The views of a scene show one set of named points, each view turned or mirrored, and shifted as a whole, with a little noise and some points left out.
In the rows, zero is written as 100.

Scene 1
View 1
Beg: [ 96 108 114 107 117  99 109  85  88 111  89  91  97  86  92  92  95 108
  92  89 104 109 124  85 100  88  91 107 108  84 104]
Gefe: [107  92 120  87 104  76 112 109  90  97 101  73  94  74 103 129 111 105
  98 107  93 145 134 113  85 126 104  80 114  77 107]
lemi: [106 116 102 104 107 107 124 105  84 113  99  85  97  97  93 100  97 105
  84 115 112 105 124  95 101  92  91  97 110  93 103]
dat: [124 100 102  84  97  90 127 136  86 101 114  72  95  88 101 140 109 105
  87 137 109 133 134 122  78 128 103  69 112  90 108]
bif: [114 101 108  96 116  98 111 105  93 115  99  88 100  87  90 113  89 110
  92  97 111 112 128  97  82 100  93  94 107  93 111]
Lik: [123 111  95 103 123 118 115 106  94 129  98 100 108 101  80 101  73 116
  83  97 127  84 123  89  79  77  86 100 100 109 115]
tib: [106 108 109 108 122 108 110  89  92 120  92  96 102  91  86  92  83 111
  90  84 113  96 123  83  93  81  88 108 105  96 110]
purap: [ 92 101 122  96  97  78 118 100  83  93  97  71  88  74 109 113 122 100
  97 113  87 147 131 106 107 122 102  89 119  69  98]
pufi: [131 110  88  94 112 112 125 130  90 121 110  88 105 102  86 120  85 112
  79 126 125  98 128 108  78  98  91  84 105 109 111]
bav: [ 98 114 109 108 112 103 118  94  84 111  93  87  96  92  95  92  99 106
  87 104 107 110 123  89 106  90  92 104 111  87 100]
mita: [106 108 109 106 125 107 109  88  92 120  90  96 102  91  86  92  83 112
  91  82 113  96 121  83  93  79  88 109 104  95 109]
nobo: [110  93 118  91 117  87 104  97  97 107  95  85 100  80  93 117  92 112
  98  85 102 123 131 101  79 109  97  91 106  85 114]
lafes: [ 87 103 125  96  96  76 117  98  83  89  96  69  87  73 111 112 126  99
 100 112  83 151 131 104 110 124 103  88 119  65  96]
Linem: [107 105 109  96 104  91 119 109  87 104 103  79  95  87  98 114 104 105
  89 115 103 124 128 103  94 109  96  89 112  85 103]
View 2
nobo: [ 79 108 125  83  89  91  88 101 122 102  84 117  94 111  76 118 106 115
  91 107  89  97  78  91 113 108 112 111  97  95 118]
mita: [104  81 115  69  93  96  89 113 111 123 101  89  82  92  80 103 113 108
  97 120 105  95 105  97 103 115 106 120  91 115  88]
lafes: [ 74 114 127  99  77  92 102  84 113 115  72 123 110 116  87 140 104 101
 114  99 103  97  92  96 130  93 127  88  97  78 124]
bav: [101  86 113  76  86  94 102  98 104 127  91  92  89  93  90 118 110 100
 111 110 106  98 107  97 112 102 111 104  94 106  97]
dat: [ 75 109 109  69  85  90 122  65 101 100  77 112  85  93  95 142 109 108
  97  85  56 110  69  75 111  82  87  86 102 102 143]
Lik: [112  72 105  51 100  95  97 112 106 119 108  77  64  81  84  96 115 112
  88 119  89  99  99  90  90 120  88 126  93 132  86]
Linem: [ 88 100 114  76  85  93 109  85 106 115  82 105  90  97  90 128 110 105
 103 100  88 103  89  87 114  94 103  96  96 100 117]
tib: [104  79 114  68  93  95  90 113 110 122 100  89  80  93  82 103 111 108
  97 119 105  95 103  97 103 117 105 119  91 116  89]
purap: [ 77 112 124  95  76  91 106  78 110 116  73 120 107 111  91 141 106  99
 115  96  98 100  91  95 128  88 120  85  97  81 127]
Gefe: [ 73 115 123  86  82  90 103  82 116 102  74 122  98 111  84 136 105 109
 100  95  80 102  76  86 119  94 109  94  98  88 133]
Beg: [ 98  88 118  78  89  95  91 107 110 124  93  98  89 101  84 111 109 105
 105 115 111  94 104  98 110 110 114 111  91 105  95]
View 3
bav: [ 87  96 101  86 112 101  76 110 100 107 113 103  84 103  99  91  99  97
 114 103 107  90 100 102 104 112  93 106  85 110 104]
tib: [ 79  94  93  98 102  89  83 100 105 107 105  90  79 117 111  87 101  86
 104  96 120  82  86  95  99 122  79 100 100 119  91]
mita: [ 82  92  98  94 103  88  84  97 101 104 104  92  81 117 107  89  99  88
 102  98 116  81  87  92 102 119  82 100  95 120  92]
dat: [116  91 117 103 101 101  92  78  74  79 152 105  92  81  81  99  91 119
 120 113  88 125 110  90 117  80 140 102  64 105 122]
nobo: [102  91  96 121 100  99  85  87 101  95 138  88  84  97 104  92 103 103
 112  98 121 109  89  95 105 106 108 100  92 105 108]
bif: [ 95  91 102 104  98  93  89  86  94  95 127  93  86 103 100  91  96 100
 109 102 111 101  93  89 108 105 105 100  86 115 103]
Gefe: [114  94 101 121 110 111  78  92  98  91 158  97  88  78  95  95 104 115
 124 102 113 123 103 101 106  95 125 104  79  95 121]
Linem: [102  95 106  98 108 103  80  99  93  95 135 103  86  91  93  93  98 105
 119 106 102 107 104  99 108  99 114 105  78 104 113]
lemi: [ 89  95 107  80 107  96  82 102  91 100 115 105  84 105  94  91  95  98
 113 108  97  90 103  97 108 105 100 104  78 115 102]
purap: [110  99 102 109 119 120  66 116 105 100 152 108  88  73  95  92 106 113
 129 104 111 117 109 114 102 103 116 112  76  88 124]
pufi: [ 96  89 117  82  93  80 102  72  69  84 117 101  88 111  86  97  84 103
 104 112  85  99 101  78 119  88 116  96  75 127 100]
Lik: [ 77  89 103  82  90  74  98  79  87  97  94  89  82 131 102  93  89  87
  93 102 106  78  86  80 110 112  86  92  94 134  84]
Beg: [ 85  95  95  96 108 101  76 108 106 107 115  97  82 106 105  89 103  94
 113  99 117  89  92 101  99 118  86 105  93 110 100]
lafes: [111 101 100 112 125 124  63 120 108 101 154 107  86  70  97  92 108 114
 136 103 113 119 111 116 100 103 118 115  77  86 128]
View 4
Linem: [ 87 100 120 118 116  93 101  76  84  93  99 110 107  90  98  99  91  80
 118 114  64  91 109 102  95  90  93  97 102  91  90]
mita: [102 111 113  96 103 118 105 101 107  82  73 100 101  86 106 116 104  91
  85 120  80  98 101 107  98  79 116  97  85  79  96]
lafes: [102  94 133 135 112  76  94  68  77 110 123 118 119  80  97  88  78  66
 127  91  69  98  96  98 104 102  76 114  89  83  80]
Gefe: [ 83  90 123 134 124  86  98  79  74 105 115 118 114  91 106 101  82  74
 128 106  58  83 114  92  95 105  90 118 100  94  79]
bav: [103 109 121 104 103 102 101  83  99  87  88 102 104  84  95 100  97  85
 102 111  78 101  97 110 101  80  96  91  88  80  97]
purap: [ 99  93 131 132 114  78  96  69  77 109 120 116 116  83  99  92  80  70
 127  95  67  97  97  98 101 100  79 111  92  85  81]
pufi: [ 68 112 108 100 124 106 109  78  91  73  78 101  92 102  94 106 108  92
 117 140  56  82 129 110  85  78 106  74 122 100 100]
nobo: [ 88  98 115 120 117 105 100  98  87  97  96 110 111  91 114 113  92  86
 105 114  65  84 112  91  95  99 108 118  95  89  83]
Beg: [106 106 120 104 102 108 102  95 100  89  86 104 107  84 104 108  97  86
  94 111  81 102  95 106 102  84 105 103  81  77  94]
tib: [103 111 114  95 103 116 104 100 105  82  74  99 101  86 105 116 104  91
  87 120  80  99 100 108  99  79 116  98  86  78  97]
bif: [ 83 100 113 113 119 104 104  90  89  89  89 106 104  94 106 111  97  89
 111 123  63  83 117  99  92  91 108 102 103  92  88]
lemi: [ 96 113 119  99 105  98 103  74  97  79  83  98  99  87  88  98 100  82
 108 120  73 101 104 114  96  72  93  76  98  84 101]

In a view up to two points have been moved. Name them for each view, in the order of its rows, or write -.
view 1 => Lik
view 2 => nobo, lafes
view 3 => tib
view 4 => bif, lemi
